Points, in no order, along strands that fork and pass close to each other.
(in the rows, 128 means zero)
Two points are linked if the straight distance between their rows is under 137.
k_752: [161 101 169 142  98 114 119 172  78  99 102 151 134  84 121 164 121 153
 135 101 153  68 159 171  94 179]
k_5: [122 138 128 125  96 103  97  55 113 162  84 114 103 126 105 142 145  95
  75 105 128 142 127 123 133 187]
k_817: [145 146 153  91 121 121 112 143 164 127 115  55 166 162 141 122 127 103
 122 127 178 190 123 121 116 106]
k_735: [137 100 140 101 116 139  87  71 166 129 131  96 160 108 124 102 100 149
 144 150  80 118 129 106 117 143]
k_483: [113 174 157 169 131 141  97 120 131 134 125 138 181 167 139  52 100 110
 118 130 139 145  78 160 154 135]
k_90: [149 130 142 109 142  96 147 156 103 119  63 154  73 129 144 114 136  60
 114 137 157 106 154 111 105 155]
k_585: [121 135 138 142 133 124 142 139  62 147 118 114 169  94 127 115 105 135
 137 160 150 107 135 168 120 122]
k_622: [126  89 110  53 123 114 107 170 109 135  97 104 113 124 122 105 157  66
  84 103 122 168 147 119 167 140]
k_890: [ 79 102 107 131 180 125 118 167 200 134 148 137 102 171 144 111 149 154
 135 135 100 142  90 119 193 105]
k_25: [ 91 150 141 160 146 109 131  91 205 171  99 135 157 128  94 130  96  92
 136 140 127 137  79 129 152 132]
k_153: [136 131 103 170 105 127 135  98 198  97  89 163  87 108 124  66  63 121
 167 155 122 127 132  98 140 115]
k_747: [108 119 110 142 147 148 129  81 137 124 123 145 138 122 150 177 173 154
  94 132 104 137 140  94 141 208]
k_723: [142  99 117 157 174 131 103  79 140 100 183 150 135 206 126 129 145 168
 125 154 102 166 116 119 147 132]
k_302: [127 178 121 146 145  75 191 155 105 124 128  99 117 101  88  86 138 108
 142 131 136 145  66 158 143  95]
k_125: [134 111 128  85 104 109  99  95 152 127 100 102 126 140 127 127 129  99
  99 132 103 149 121  96 158 151]
k_219: [ 83 169 123 134 134 120 124 156 112 135 118 138 108 189  92 116 150 102
 109 117 118 168  74 162 156 131]
k_715: [ 96 121 100 151 162 110 128  85 199 138 126 202  83  98 104  79  89  97
 130 168 120 126 136  95 143 121]
k_93: [124 144  87 172 146 162 172  86  97 153 173 125 150 133 103 154 134 133
 126 132  90  97 138  97  97 132]
k_16: [ 90 118  93 127  87 127 132 126 160 126 149  66 113 147  84 124 116  74
 164  91 109 144 126 104 168  89]
k_111: [143 125 152 138 114 117 159 137 117 119 152  76 156  82 139  91 101 146
 163 163 135 138 108 185 106  90]
k_906: [122 173 113 137 120 136 146 135 138  87  97 113  88 175 146 101 119 131
 132 174 109 107 128 118 110 157]
k_878: [107 147 125 145 125 128 142  49 191 153 135  94 147 107 102 110  73 115
 147 116 115 103 123  99 121 131]
k_587: [192 116 149  81  91 107 128 137 152 122 111 106 150  87 163 184 153 199
 174 118 121 110 159 123 116  77]
k_221: [ 99 144 113 106 131 139  88 132  95 121  95 149 163 110 173 112 109 132
 102 179 102 110 130 101 137 159]
k_26: [141 143  86 126 178 137  86 119 122 117 166 166 183 145  85 118 120 137
 119 162  80 130  95 130  95 100]
k_769: [104 148 101 111 175 118 138 154 179 108 130 152 157 158  84 120 134 118
 104 160 109 121  83 112  76 109]
k_133: [148  97  96  99 124 122 136  90 138 104 100 165 118 109 105 181 113  94
 141 166 108 104 136  99  80 132]
k_462: [166 157 156 123 121 128  76 144 156 135 125 105 196 139 144 119 151 118
 106 112 164 189 103 127 168 106]
k_751: [183 136 142 106  34 155 118 116  77 120 172 148 127 114 151 161 126 151
 143 133 152 140 138 152 127  63]
k_626: [116 124 146 136 123 161 117 207 128 105  85 127 100 133 185 102 136  90
 125 157 167 188 116 146 162 140]
k_230: [109 118 136  71 117 142 121 154  78 114 109 127 148 103 207 146 112 167
 126 173 129 100 149 114 131 143]
k_88: [130 102 126 156 123 105 118 128 119 126  60 173  87 142 131 124 153 101
  68 141 159 104 176 120 116 185]
k_352: [ 83  75 134 126 146 137  97 131 158 170 106 142 105 175 166 164 151 140
  75 120 135 147 132 128 191 168]
k_552: [160 139 142 149  64 192 110 138  73 114 172 133 126 169 139 115 102 124
 127 127 155 142 131 157 142 100]
k_545: [ 96 156 136 152 152 124 135 178 110 133  77 139  77 175  79 132 171  90
 105 106 124 165 100 177  85 177]
k_453: [154 151 201  55 102 116 127 151  88 121  86 159 107  91 181 164 155 185
 152  67  97  67 148 163 110 136]
k_951: [116  79 142 126 166 129  89 144 171 163 139 192  75 190 122 134 127 139
 100 143 131 140 129 116 201 109]
k_867: [150  89 171  66  85 106 138 156 115 110 121 138 130  77 177 184 178 198
 180  68 132  80 168 174 114 103]
k_773: [ 92 101  90 134  89 136 100 124 128 146 164 121 149 171 102 152 107  78
 140  83 150 122 153  99 175  98]
k_682: [109 110 129  99 108 160 109 118 103 140 196 123 183 155 151 122 105  79
 130  96 161 169 112 119 161  73]
k_383: [141  88 129 133 110 115 116 148 141 138 127 111 190 105 150 134 156 115
 112 103 172 176 131 136 196 100]
k_765: [168 110 152  77 115 104 143 113  64 117 132  92 124 100 121 160 139 143
 140 118 101 107 109 163  85 153]
k_448: [120 184 124 149 150 100 185 106 147 114 136  97 105 106 110  65 124 162
 124 119 149 177  80 125 181 108]
k_199: [160 115 172  74 103 124  79 199  96  58 107 124  94  59 167 133 159 102
 114  73 151 124 135 119 118 171]
k_294: [144 102 126 144 159 129 125 108 159 162 138 159 153  99 157 128 134 147
 110 122 145 166 150  87 221 113]
k_91: [175  89 154  42 110 118 150 128 106 102 156 102 108 143 137 138 154 164
 174 145  94 132 126 170  71 100]
k_663: [123 122 113 129 163 114 180 127 157 110 119  71 112 103 100 104 124 134
 146 124  69  97 126 121  81 179]
k_52: [138 120 157 100  83 155  95 200  97  94  93 136 107  90 199 120 147 115
  96 104 170 166 134 142 135 186]
k_3: [144 130 121 110 145 133 200 146 149  90 138  82 113  62 127 129 118 140
 187 142  83 116 131 114  94 120]
k_783: [ 99  79 170  99 104 113 117 189  55  81 134  88 111 131 157 172 156 143
 109  84 199 124 148 160  78 161]
k_195: [164  97 140 125 121 155 127  96 125 148 169 134 165 135 118 125  86 164
 157 142 135 117 165 126 120  62]
k_296: [165 153 164  55  92 108 109 190 100  90  92 112  97  97 149 170 164 116
 125  59 158  90 143  90 101 150]
k_227: [199 156 123  86 113 131 128 141 126 132 124 126 191 110  99 169 136 112
 107 116 121 107 109 115  91 110]
k_34: [109 194 125 135 137 153 119 104 133 141 105 138 127 136 153  91 122 119
 121 171  90 100 120  92 130 159]
k_363: [177 171 132 107 100 166 164 145 139 139 144 110 128 127 101 132 102  97
 119 106 107 129 119 120  94 101]
k_616: [127  84 164  52 114 112 138 148 109 116 122  93 104 174 148 136 132 170
 131 149 125  93 171 177  80 103]
k_317: [125 167 126 191  96 184 128 156 107 132 149  96  99 210 131  97 115 122
 126 111 169 160 142 137 148 110]
k_426: [126 149 156  58 114 120 127 157  65 115  88 148 124  70 197 177 116 180
 143 125 109  68 136 130 111 133]
k_605: [ 59 136  71 150 197  88 141 108 177 131 117 168 104 116 112 111 126 128
 137 180 127 114 133  96 124 104]
k_703: [167 109 111 164 151  97  95  64 119 130 106 161 144  97 107  94 103 126
 124 176 138 143 172 109 137 113]
k_955: [159 174 161 122 107 168 162 180 112 116 109 100  90 109 107 122 128  94
 131  92 139 153 141 138  92 144]
k_661: [ 55 138  87 140 176 116 148 147 208 137 142 170  96 139 101 117 138 151
 120 143 114 117  64 125 135 110]
k_818: [ 89 158 148 135 132 139 133 195 124 128  71  79 101 165 101 130 129  98
 126  99 156 175 132 131  86 155]
k_938: [103 110 133 171 182 110  86  76 186 161 189 159 141 204 118 102 128 142
 134 113 121 128 108 123 126 131]
k_215: [105 119  98 185 166 128 118 127 104 113 148 157 140 165 147 127 153 153
 134 176 112 135 132 126 169 127]
k_277: [158 121 150 163 116 133 196 142 100 122 160  54 126  84 142 141 155 124
 168 130 150 164 126 163 114 123]
k_613: [145 118 144  60  83  98  84 180 104 103 108  80 121 142 116 113 144  98
 107 114 173 166 141 132 106 114]
k_706: [185 138 159 102  89 158 149  79 107 149 155 135 174  96 135 154  97 186
 146 127 127 120 138 163 118  72]
k_581: [ 93 152  87 138  94 167 165 142 166 125 161 102  80 115  82  81  79  96
 147  79 134 130 103 118 163 110]
k_146: [ 79 155 101 124  92 169 167 178 150 100 151 107 104 117 146  77  81 122
 160 130 148 135  89 128 165  98]
k_823: [ 99 128  98 159 153  96 129  85 142 139 123  83 106 103 103  97 139 139
 138 169  75  79 157 124  83 154]
k_73: [128 106  94 132 125 158 101  76 157 106  98 175 129 100 125 169 138 127
 130 164  93 138 140  82 112 175]
k_397: [ 98  87  95 199 179 144 142 150 124 137 173 112 165 156 133 141 168 157
 133 136 145 136 143 165 176 125]
k_438: [177 144 119 126 113  83 121 127 116 116  99  98 169 102  96 162 143 117
 157 105 124  99 115 132 109 136]
k_472: [108 104 181  71 131 118 133 188  60 133 125  62 104 153 143 143 145 132
  99 108 149 102 147 145  66 144]
k_291: [141  84 187  80 113 111 113 177  75  75 141 146  93 109 143 184 138 170
 110  66 171  77 153 175  64 167]
k_96: [128 146 103 151 111 158 147 207 148  69 123 112 102 144 173  90 125 131
 153 161 136 131 123 123 160 129]
k_720: [108 132 102 117 203 133  85  77 125 138 166 191 186 126 140 120 113 118
 126 150 114 148 123  89 122 107]
k_237: [147 135 112 152 159 143 206 138 125 106 160  96 130  81 157 129 156 128
 156 144 116 159 126 103 129 105]
k_113: [133 124 117 177 145 175 156 152 126 135 184  85 158 183 129 119 154 139
 111 112 149 158 135 121 134 115]
k_577: [142 113 125 115 134 111 162 120 136 116  73 162  69  95 104 130 120  70
 137 153 110  90 122 107  73 158]
k_837: [117 159 156 158 163 100 142 103 137 133 130  82 142 146 118  19  86 146
 128 131 149 145  98 148 145 110]
k_223: [134 173 102 174 123  94 154 121 104 143 125 146 117 154  75  99 136  91
 130 137 113 117  98 156 132 118]
k_946: [118 131 125 130 134 135 129 103 119 139 193 165 123 187 133  66  93  81
 139 107 144 152 109 110 151  87]
k_203: [170 127 144 136 117 145 142 156  54 142 111 161 154  95 135 153 114 179
 108 131 148  78 161 180  87 131]
k_313: [ 70 113 104 176 130  88 100  70 127 153 138 134 120 148 118 107 160 130
 134 171  98 110 140 131 148 154]
k_175: [121 115  78 182 167 162 178 110 163 142 168 152 147 140  79 182 139 116
 149 101  86 122 115 114 140 128]
k_559: [135 134 124 167 133 157 159  97 156 148 151 174 143 143 141 100  93 103
 133 109 145 149 142 104 178  97]
k_51: [127 137 162 176 150 142 114 121 177 201 112 203 118 119  90 151 112  95
 101 115 127 146  89 132 182 126]
k_457: [115 123 119 183 147 124  95 112 172 206 135 197 105 122 100 188 151 119
  78 124 116 103 116 128 160 151]
k_421: [ 79 120 120 164 194 109  53  57 167 194 166 217 153 145 146 146 128 137
 142 130 124 138 133  97 141 126]
k_648: [159 119 121 113 105  99 128  90 160 126 115  48 140 134 123 176 115 190
 184 139 112  96 151 110 104  91]
k_139: [163  96 112 128 121 107 107  71 103 158 110 148 158  78  98 141  82 158
 132 147 115  94 193 134 111  99]
k_307: [134 132 104 159 106 154 136  93  63 140 143 150 148 106 120 183 124 172
  92 117 124  76 159 133  79 167]
k_687: [105 154 109 168 111 119 109  56 124 158 145 134 121 143 113 166 179 149
  71  98 120 129 132 133 135 205]

A fork is a point with three links. Follow the links from the first point to the second and name the forks in between, in order.
k_5; k_96 => k_125
k_720; k_472 => k_215, k_203
k_199; k_817 => k_96
k_472; k_113 => k_203, k_215
k_34; k_687 => k_96, k_125
k_291; k_215 => k_203

Follow the links from the first point to the second, and from the first to the third. Name the last point that the two ways share.
k_296; k_5; k_867 => k_96
k_605; k_552; k_227 => k_215
k_720; k_751; k_955 => k_215
k_16; k_25; k_747 => k_125

Name the points in between on the shortest way along the links from the first point to the second, in order.
k_277; k_448 => k_111, k_585, k_203, k_752, k_291, k_783, k_472, k_616, k_91, k_765, k_438, k_227, k_363, k_955, k_818, k_545, k_219, k_223, k_302
k_622; k_867 => k_613, k_817, k_462, k_383, k_294, k_559, k_946, k_682, k_773, k_16, k_581, k_146, k_96, k_906, k_34, k_221, k_230, k_426, k_453
k_175; k_552 => k_93, k_307, k_203, k_585, k_111, k_277, k_237, k_3, k_663, k_823, k_313, k_215, k_397, k_113, k_317
k_462; k_73 => k_817, k_613, k_622, k_125, k_5, k_687, k_747
k_661; k_751 => k_769, k_26, k_720, k_421, k_938, k_723, k_215, k_397, k_113, k_317, k_552
